Points, in no order, along strands that fork and pass close to each other.
In the rows, zero is written as 128.
Two points are linked if the straight distance between their rows is under 113. Some points are linked to none.
<461>: [108 133 147 138  82  89  70 176 128 111  80 101 131 138 158 131 148 176
 130 119 136]
<247>: [108 103  68 139 129 131 157  95 107 139 127 100  97 101  83 146 151 127
 145  74 126]
<282>: [115 168 108 123 131 127 154 189 110 147 119 128 151 105  92 124 142 135
 146  81 154]
<421>: [118 149 182 137 162 147  93 100 199 137 162  89  77 132 154 161 180 147
 134 176  94]
<697>: [ 92 124  66 128 149 158 143 107  90 100  97 117 117 116 167 114 168 118
 157 109  82]
<611>: [106 130 114 142 160 145 130 134 113 126 132  71  88 136 155 100 192 148
 157 174 125]
<520>: [174 154 121 103 154 125 173 130 124  83 126 130 157  92 120 188 113 106
 104 100 168]
<973>: [119 143 140 112 103  76  93 175 158 113  96 135 160 125 130 154 145 150
  97 101 113]
<316>: [144 120 125 135 142 103 156 120 164 110 129 192 164 148  91 151  70 116
  97 147 158]
<730>: [156 122 116 117 162  90 146  63 121 126 104 131 130 133  68 132  78 134
 108 169 196]
<201>: [132 148  89 156 134 144  94 135 137 144 145 106 123 166 135 135 209  90
 138 104  80]
<639>: [156 149 187 132 129 120 120 162 112 193 175 112 124 109  58  96 119 131
 126 145 162]
<521>: [148 141 151 112 154 117 147 126  59 111  96 184 193 118 111 124  74 127
  89 148 174]
<64>: [184 170 113 113 158 131 143  95  91  98 135 145 136  97 103 143 137 108
 137 109 164]
<669>: [152 193 105 129 148 145 167  66  91  78 133 100 116 110 103 130 138 117
 149 123 118]
<698>: [140  79 171 150  69 147  96 129  87 162 160 128 134 140 127 102  94 128
 134 145 144]
<457>: [128 133 164 129  99  96  50 116 185 154 135 119 100 109 114 173 175 135
 130  96  83]
<817>: [165 139 103  77 167 141 148 158 157  67 122 141 174 105 172 188 128  97
 109 103 134]
<23>: [118  87 110 134 135 139 160  84 106  84 103 141 132  94 142 180 100 116
 117 106 143]
<434>: [157 134 154 142 116 111 110 102  87  93  73 206 197 137 102 133  56 130
 102 130 160]
<486>: [110 142 112 147 108 168 164 121 117 132 105 140  97 151 162  43  88 162
 175 119 100]
<985>: [145 114 153 132  73 145  98 162  97 136 145 159 134 141 166  97 132 119
 131 124 131]
<171>: [119  94 107 151  68 154 125  72 102 135 110 147  91 130 116 107 138 127
 136  59  93]
<647>: [115 168 128 134 151 144 175 115 134 141  97 169 130  82  91 108  92 144
 166  98 125]
<491>: [144 157 151 102 139 121 128 171 190 143 134  96  89 121 160 101 161 158
 134 135 128]
<980>: [113  97  77 107 183 114 141 156 184 165 132 135 125 135 127 133 180 104
 117 128 134]
<653>: [158 134 103 138 141  92 141 112 204  70 110 177 163 170  79 169 103 131
 107 132 154]
<819>: [105 152 117 142 171 141 150  89  75  83 117 157 153 123 127 123  66 121
 161 185 136]
<674>: [166 160  83 151 146 129 131 118 124 138 165 102 112 161  88 128 206 101
 139 122 134]
<413>: [139 155 110 128 155 119 139  71 138  99 130 129 100 137 102 113 117 133
 156 157 110]
<960>: [120 138  80 104 146 147 145 130 111 116 115  93  95 118 190  92 175 140
 162 125 117]
<184>: [128  85 109 142 106 141 168  94  67 128  93 125 134 121 130 131  82 139
 117 103 177]
<523>: [137 126  64 147 110 123 137  97 115 115 143  69 101 157  88 143 186 124
 133 105 142]
<46>: [121 111  99 120 159 124 155 187 144 137 165 121 152 146 136 148 143 100
 110 144 167]
<570>: [119 141  76 136 158 135  99 114 130 129 102 138 128 127 128 117 192 107
 164 102  84]
<380>: [158 121 146  82 103 114 109  72 134 101 136 126  73 101 188 129 130 124
 121 129  93]
<526>: [155 121  74 128 151 110 132 104 185 101 135 162 138 136  90 175 150 104
 125 103 131]
<258>: [124  77 158  74 123  91 141 137  99 140 136  72 108 105 166 116 105 150
  74 180 161]
<56>: [110 127 145  99  92 141 165 167  93 148  97  91 132  89 155  96  75 168
 136  90 148]
<947>: [102 121 100 165 112 157 142  58  66 151 124 141 105 105  76 124 139 103
 139  77  97]
<11>: [156 159 152 111 181 135 131  84  77  81  98 173 162  96 123 125  72 121
 128 169 157]
<214>: [146 125 135 143 100 103  77 132  99 113  98 209 177 144 112 141 127 107
  95 120 151]
<93>: [132 161  84 135 152 136 143 171  95 152 157 106 140 122  87 134 183 103
 158 103 149]
<928>: [129  82 161 144  92 132 122 139 113 158 159 132 150 169 120 126  47 120
 114 185 154]
<36>: [130 156 127 105 181  83 128 109 158 110  89 147 121  94  96 116 127 143
 136 152 140]
<256>: [131 153 136 122 120 158 138 186 163 137 160 112 111 146 177 103 152 136
 154 124 103]
<406>: [100 180 176 168 100 150 100  81 109 124 141  80  96 138  71 118 168 117
 135 159  71]
<690>: [ 99  61 142  93 110 113 177 151 113 152 148 107 139 105 125 152  93 131
  74 103 155]
<292>: [116  67 114  98 131 130 178 171 124 144 173  98 132 133 149 150 112 108
  81 145 177]
<202>: [168 168 163  73 150 113 137 145 122  78 103 141 189  66 117 193 113 118
  90  66 130]
<17>: [139 179 128 111 137 152 144 198 152 102 169 139 150 132 183 138 123 109
 140 130 109]
<359>: [104 125 117 138 108 182 197 128 106 146  91 109 114 110 164  86  47 170
 167 111 135]
<97>: [124 123 171 147  52 163  74 136  99 121 145 125 118 143 177  98 146 126
 149 126  78]
<285>: [137  84 175 110 109 103  68  73 145 144 129 142  71 106 169 116 145 137
 117 140  96]
<830>: [113 177 170 175  98 163 122 126 117 141 187 102 114 142  61 112 139 115
 154 145  63]
<812>: [139 138 112 139 134  95  91 161 113 132 101 188 184 127  82 139 168 102
 110  90 148]
<492>: [150 127  61 102 164 157 139 102 153  95 135 105 142 125 161 191 160  72
 127  68  84]
<453>: [109  99 193 142 130 126  68  70 157 158 152 102  67 116 134 141 161 149
 136 161  90]
<375>: [103  51 122 127 122 111 132 123 151 168 120 184 111 138 125  96 111 122
  90 129 135]
<977>: [101 120 141 168  68 143 100  95 113 103 120 125 111 171 153 105 100 143
 141 150  81]
<140>: [143 123 101  79 142 149 114  80 127  86 120 131 133  86 202 178 144  79
 123  80  78]
<984>: [111 129 147 116  72 113 116 178  99 132  98  71 124 133 138  95 103 190
 142 122 150]
<272>: [148 138 143  94 116 119  92  55  96  83 133 128 111  85 163 166 141  99
 117 110  73]
<135>: [126 160 101 132 141 158 190 162 146 139 110 166 145 103 129 118 116 138
 148  70 145]
<622>: [140 170 183 107 121 112 139 178 121 177 176 141 144  91  83 129  95 118
 110 124 142]
<82>: [ 93  73 116 119 175  98 137 117 163 138  98 165 109 136 151  91 120 138
 112 189 143]
<711>: [128 133 129 121 148 114 123 118 209 140 139  84  60 120 147 126 162 158
 145 137  98]
<94>: [135  81 151  86  96  86 150 135  96 165 131  82 136 117 107 115 101 160
  71 118 171]
<235>: [125 110 116 169  63 165 149 106  65 118 120 106 134 152 142 125  65 147
 145 111 143]
<776>: [ 98 103 159 141 128 114  72 191 139 177  99 150 143 147 148 102 179 149
  98 137 131]
<853>: [121 149 167 169 126 141 107 142 112 183 181 117 122 122  51 117 133 127
 165 150 114]
<589>: [107 163 152 160 125 125  66  98 155 133 145  97 103 128  99 159 183 126
 144 132  44]
<309>: [105 122 145 183 118 128 113 144 165 163 118 165 140 181 100  87  80 149
 154 172 133]
<347>: [ 93 133 167 117 138  96  62 202 158 161 103 153 172 127 148 146 171 131
  85 120  98]
<561>: [124 141 116 141 118 134 149  99 140 160  98 151 108 122 104  68  84 159
 177 105 130]
<431>: [ 98 105 106 157  63 139 147  60 139  95 117 125  85 158 124 123 109 138
 137  98  78]
<969>: [117 127  98 126 186 132 166 130 166  96 126 192 156 134 112 134 103 113
 132 166 138]
<120>: [176 120  63 130 146 135 131  93 148 101 132 130 153 144 104 195 177  75
 118  55 120]
<466>: [163 166 111  71 146 138 158 174 187  88 131 139 145 119 199 140 126 116
 116 107 129]
<728>: [130  84 177 111 113 132 139 150 131 135 171  58 101 136 180 110 110 146
 118 188 156]
<670>: [119 112 128 143  75 133 143 126  92 105 133 126 139 169 145 149  41 135
 131 154 147]
<423>: [117 136 158 142 110  90 122 152 177 153 107 132 139 165  92 104  73 172
 114 158 146]
<834>: [137 170 138 110 129 121 144 198 131 149 166 144 172 106  91 158 131 104
 112  91 143]
<196>: [ 91 125 113 134 191 136 155 131 116 135 131 172 138 122 123 109  71 124
 148 203 138]
<117>: [157 144 149 168 109 137 113 146 107 117 187  95 126 175 124 137 136 121
 133 180 151]
<338>: [107  85 103 129 177 116  85 159 179 155 113 109 132 148 171 149 198 107
 116 142 125]
<136>: [141 110 148 147 138 156 140 154 113 141 178  80 119 171 158 100 114 136
 138 211 175]
<429>: [113  42 154 124 102 119  96 163 150 182 117 155 133 149 143  90 167 127
  86 126 144]
<211>: [ 96  95 124 143 156 158  85 148 134 147 136  64 108 151 181 132 219 126
 141 158 111]
<75>: [128 174 153 123 136  91 121 141 149 121  90 140 129 132 120  91  97 169
 141 158 145]

Follow the links from the first point to the second, and from the first to the third. Name the last point that the two ways share.
<431>, <622>, <359> | <282>
<697>, <776>, <639> | <282>
<830>, <928>, <697> | <674>
<834>, <985>, <292> | <674>

A fork is a point with three links. Follow the links from the first point to the second and name the forks in between, in order.
<117>, <647> | <674> <282>
<969>, <202> | <520>
<486>, <977> | <282> <674>
<928>, <211> | <674>
<82>, <830> | <282>

A fork is a point with three links, a tip a point with one. Leave the first point through the second and follow the links. Name the first fork or tip that comes.
<136>, <728> | <674>
<285>, <380> | <812>
<523>, <247> | <23>
<135>, <647> | <82>
<429>, <776> | <282>
<338>, <980> | <117>
<214>, <434> | <520>

Name the points in between on the shortest way along the links from the first point to the second, in order.
<776>, <674> | <347> <973> <461> <984> <56> <359> <486> <561> <647> <135> <282> <93>
<980>, <282> | <338> <211> <611> <960> <697> <570> <201> <674> <93>
<406>, <670> | <830> <853> <639> <622> <834> <282> <93> <674> <523> <247> <947> <171> <431> <977> <97> <985> <698> <928>
<202>, <316> | <520> <817> <466> <17> <256> <491> <711> <421> <453> <285> <380> <272> <140> <492> <120> <526> <653>
<434>, <492> | <521> <11> <819> <196> <969> <316> <653> <526> <120>
